Each scene shows the same named points in several views. A view is turned or mirrored, shifted and resized as a whole, has a little noise and may leave points out.

Scene 1
View 1
q618: [-34  16   6   5   3 -14 -15  14  -1  11  -6 -32  -2   0   1  35 -12 -21
  25  16   2  22 -23 -12  23]
q556: [-26   8 -11  -9 -27 -19  -8   2   3  20 -15 -19 -14   5  -1  26 -21  -8
   9  20  14   6 -22 -28  16]
q636: [-25  25  24   4   4   7   6  11   6  24  -1 -31 -12  17  12  -5  -5   0
  30  14   4  17 -18  -4  21]
q190: [-16  20  -3 -13  -7 -18  -8  -4   4   7  -8 -21 -17 -14  -1  28 -18  -3
   4  21  24  11 -24 -20  18]
q670: [-30  -1 -10  -6 -71 -24 -17 -14  -2  39 -14  -6  -5   9  10  12 -30  -9
 -11  -1   3 -15   5 -36  -2]
q212: [-12  28  35   0 -36  11   2 -12   6  34   6 -13  -4  15  31 -38 -14  19
   1 -17   5 -14  18  -8  -5]
q841: [ -9  24  26 -10 -10 -18 -10 -16   8  25   9 -29  -8 -21  19   3 -11   6
 -13   7  19  -6  -7 -22   2]
q430: [-23  20   6  -2 -33   8   4   4   2  24 -12 -10 -12  27   9 -12 -19   6
  19   0   6   3  -3 -11  10]
q43: [-32  17  23  15 -28 -14 -24   0  -3  29   5 -24  17  -3  24  10 -14 -16
   6 -16  -8  -1  11 -12  -1]
q567: [-22  10  21  -6 -38 -18 -11 -16   7  47   8 -24  -5  -2  21  -3 -14   6
 -12   3   6 -10   1 -30  -4]
q383: [-17  29  29  -2  10   1   0   3   8  20   5 -32 -10   4  13  -4  -5   4
  16  12  12  12 -16  -6  17]
q4: [-20  34  12   9 -18  20   1  13  -3   2 -15  -7   1  20  15 -10 -19  -1
  29 -17   2   7   6   7   7]
q46: [-25  11   9  -2 -58  11  10   0   3  47 -14  -8 -14  45  17 -33 -17  12
  15   0  -1  -7   6 -17   4]
q832: [-17  35  29  15 -16   8  -8   4  -4   9   1 -15  11  -3  25  -7 -16  -6
  11 -25  -1  -1  17   1  -2]
q824: [-23  28  23   5 -10  16   8  11   2  22  -6 -19  -6  27  16 -20 -13   3
  29  -2   2  10  -1   1  13]
q92: [-12  31   7  -2  -4  -2  -3   6   0  -4 -10 -16  -6  -6   4  14 -20  -2
  15   4  16   9 -10  -7  13]
q106: [-25  23  19   4 -26  16   8   6   4  27 -10 -13  -9  33  17 -24 -14   7
  25  -2   2   4   0  -5   9]
View 2
q670: [ -3 -47   8 -12 -12 -11  21  -3  15 -30 -31 -40 -27  34  -7  10   5  54
  23  24 -18  13  20 -12   7]
q636: [ 10  -5 -10   4  -4  34  13   8  13  32 -15 -34   7  15   1   4   6  -8
  -4  -5 -11   1 -10 -30   4]
q832: [ -9 -44   0   2   1  10   1 -19   1  -2  -5 -19   0  26  18  33  10 -22
  14  -1 -18  33  28  -4   7]
q46: [ -2 -37  -1 -15 -22 -10   0  -1  24   7 -20 -42   0  51  13  14 -23  24
  19  14  -6 -18  -5 -39  18]
q556: [  8 -16  -5  -7  -1  18  18  21  15 -10 -36 -39 -17   6 -13  -5  25  38
  -2  15 -14   5  18 -17  -1]
q43: [ -8 -38   6   2   3  14  22 -21  10  -3  -4 -26 -18  21   5  32   5   5
   8   4 -13  39  10  -8   0]
q618: [  8  -5  -9   4  15  45  26  15  18   5 -24 -30 -12 -13 -13   8  26  15
 -19   5  -6  22   7 -13 -14]
q841: [  7 -18   2   4 -11   9  14   3 -11   8 -18 -40 -15  25  -7  -6  26  -3
  25  -4 -43  30  17  -1   4]
q383: [ 10  -4  -8   5  -8  30  11  10   5  30 -16 -34   1  14   1  -3  17 -15
   6  -9 -25  11  -1 -21   2]
q190: [ 12 -10  -8  -1   1  25  16  27   2  -2 -36 -38 -10   0 -14 -13  39  16
   2   7 -27  13  26  -7  -4]
q430: [  3 -31  -9 -10 -12   4  -2   7  17   4 -23 -36   6  30  10  10  -1  11
   4   8  -7  -9   8 -31  11]
q92: [  5 -24  -8   0   0  19   6  12   9   0 -25 -29   1   9   3   9  22  -2
   0   5 -16  10  25 -12   2]
q824: [  3 -21 -10  -4  -6  18  -2   5  18  21 -13 -31  15  26  14  17  -4 -13
  -1   0  -6  -6   0 -30  10]
q567: [  2 -33   9  -2 -18  -2  22  -8   2   3 -15 -42 -26  39  -6   4   7  20
  31   5 -34  25   6 -11   8]
q212: [ -3 -42   1  -4 -23 -12  -5 -14   2  12  -7 -34   3  54  19  18 -10 -15
  32   0 -26   6   8 -21  20]
View 3
q567: [ 13  12 -11  -9   8  11  -4  -7   2 -11  -1  26  25  -1   0  10 -14 -16
  -1  -8 -18   9 -22  14   4]
q106: [  7 -11   6 -13  13   9 -10   3  -8  -1   4   0  15   6   0  12 -18  -5
  -5 -20  10  -4   2  -5  -2]
q212: [ -9 -11   9 -27  26   6 -14   4 -22  -8  -3  26  22  10  -6  15 -32 -17
   2  -6   0   2 -18  -4  -1]
q832: [ 12 -29   0  -7  11  13  -3   1  -6  -6 -17  43  18  14  -9  21 -20  -6
 -15 -24  16  -8 -25  -3  -3]
q92: [ 21 -12  -9  -6 -10  23   6  14  21 -11  -1   9   5  19   1  23 -20   5
 -13 -22  13  -9   3   2  -3]
q430: [  4   0  -2 -10  12  14  -7   2  -5   0   4  -3  16   8  -2  16 -16  -5
  -3 -14   6  -1  11  -6   0]
q46: [ -8   9   2 -12  29   4 -16  -9 -23   7   5  -6  21   0  -3   9 -13 -16
   3  -7  -2   8  10  -9   3]
q4: [  9 -27   6 -11  12  14  -7   5  -9   2  -5   7  10  13  -5  19 -16   2
 -14 -29  27 -13   7 -14  -4]
q618: [ 44 -11 -13  -1 -19  19   7   2  32  -7   5  -6   8   0  10  11   2   6
 -20 -43   9 -11   1  12   1]
q383: [ 26 -14   3 -23 -13  17  -1  14  24 -17  10  -4   8   7  13   6 -17  -2
 -10 -30   0 -13  -6  10  -4]
q824: [  7 -20  13 -22  11   9 -12   7  -8  -4   7  -8  12   6   3   9 -20  -4
  -9 -27  14 -12   4  -8  -4]
q841: [ 17   0 -13 -17  -9  19   3  11  21 -22   1  30  14  13   1  17 -27  -8
  -7 -10 -14   1 -25  17  -2]
q190: [ 27   7 -21   0 -23  24  12  13  34 -15   4   5   6  15   3  21 -15   3
  -9 -20  -2  -1   5  12   1]
q556: [ 26  16 -25   7 -10  20   6  -1  23  -4   6  -2  12   5   1  17  -5   2
  -9 -21  -1   4  14   9   4]
q670: [ 11  28 -31  17  15  13   0 -19  -1   6  -8  21  26  -1 -10  19   1 -13
  -3  -8 -11  18   0   8   8]
q43: [ 26 -16  -7  -3   9   8  -4 -13   0  -2 -11  31  22  -3  -3  10  -2  -8
 -16 -30   3  -1 -24  10   2]
View 4
q636: [ -4  -9 -20   3   2  15 -19  -3   7  17   5 -14   3   2  -2  10   4 -22
  15  -9  21   1  -1  10  13]
q841: [ 13  -1 -22  -1  -2  -5 -41   6  -4   0  -9   0 -19  -4   2  -6 -24 -16
  19  20  10  -5  -5   2  33]
q556: [  5   3 -10  -3  11  -6   0   2   2 -13  -4 -15 -11  -4  -2   7 -16   1
  -2   9  15 -13   9  17  23]
q92: [ 10   6 -10  -9  -3  10 -11  -6  -1   7  -9 -10  -7  -3   2  14 -21 -19
   8  13  17   5  -5  19  24]
q618: [ 10  -7  11  -3  11  -2   3  -2  10   8  13 -18 -10  -4  -2  10  -1 -16
   8  11  19   0   9  21  25]
q190: [ 10   7  -8  -4   4 -13 -15   3  -5 -13   2 -13 -19  -1 -11   7 -23  -6
   6  10  21 -11   2  18  41]
q567: [  4  -6 -33   7  10  -2 -35  11   7  -8 -12  -1 -18  -6  10 -17 -17  -3
  12  22  -3 -19   5  -7  18]
q670: [  4   2 -29   0  18  -7  -7  11   9 -26 -24  -4 -13 -15  18 -15 -25  13
  -5  30  -9 -27  14   2   9]
q46: [-16   0 -57   7  10  22 -17   1  11  -6 -23  -6  11  -7  17  -6 -11   3
  -1  -4  -2 -17   5  -2 -11]
q4: [ -1   4 -22  -6  -1  32  -8 -10   8  19 -20  -6  11  -8  19  11 -11 -22
   4   9   7  11  -3  12  -6]
q832: [ 12  -7 -18  -8   0  21 -27  -2   9  21 -25   6  -8 -12  25  -3 -19 -26
  14  37  -5  12  -5   0   6]
q383: [  1  -5 -22   1  -1  11 -31  -4   3  17   3  -9  -4   2  -3   7  -5 -23
  20  -2  21   2  -5   7  23]
q212: [ -3  -2 -55   4  -1  26 -43   0   5  11 -27   6   1  -9  21  -9 -19 -16
  15  13  -4  -4  -8 -10  -2]
q106: [-11  -3 -41   4   3  26 -19  -5   9  11 -15  -8  11  -5  12   4  -6 -12
   6  -7   6  -3  -1   3  -4]
q824: [ -8  -5 -32   1   1  28 -17  -6   8  18 -10  -9  10  -2  11   7  -3 -19
  10  -3  12   3  -3   8  -1]
q43: [ 10 -15 -12   1  13   9 -20   5  16  15 -10  -1 -13 -13  21 -12  -6 -17
  14  35  -4  -2   7  -1   6]
q430: [ -7   3 -36   0   5  18 -12  -3   5   1 -17  -8   6  -7   9   3 -13  -6
   2   0   7  -7   0  10   2]

In a view up to two points have been moved. Name them for each view, in the order of its rows, or write -.
view 1 | q832
view 2 | q92
view 3 | q106, q383
view 4 | q190
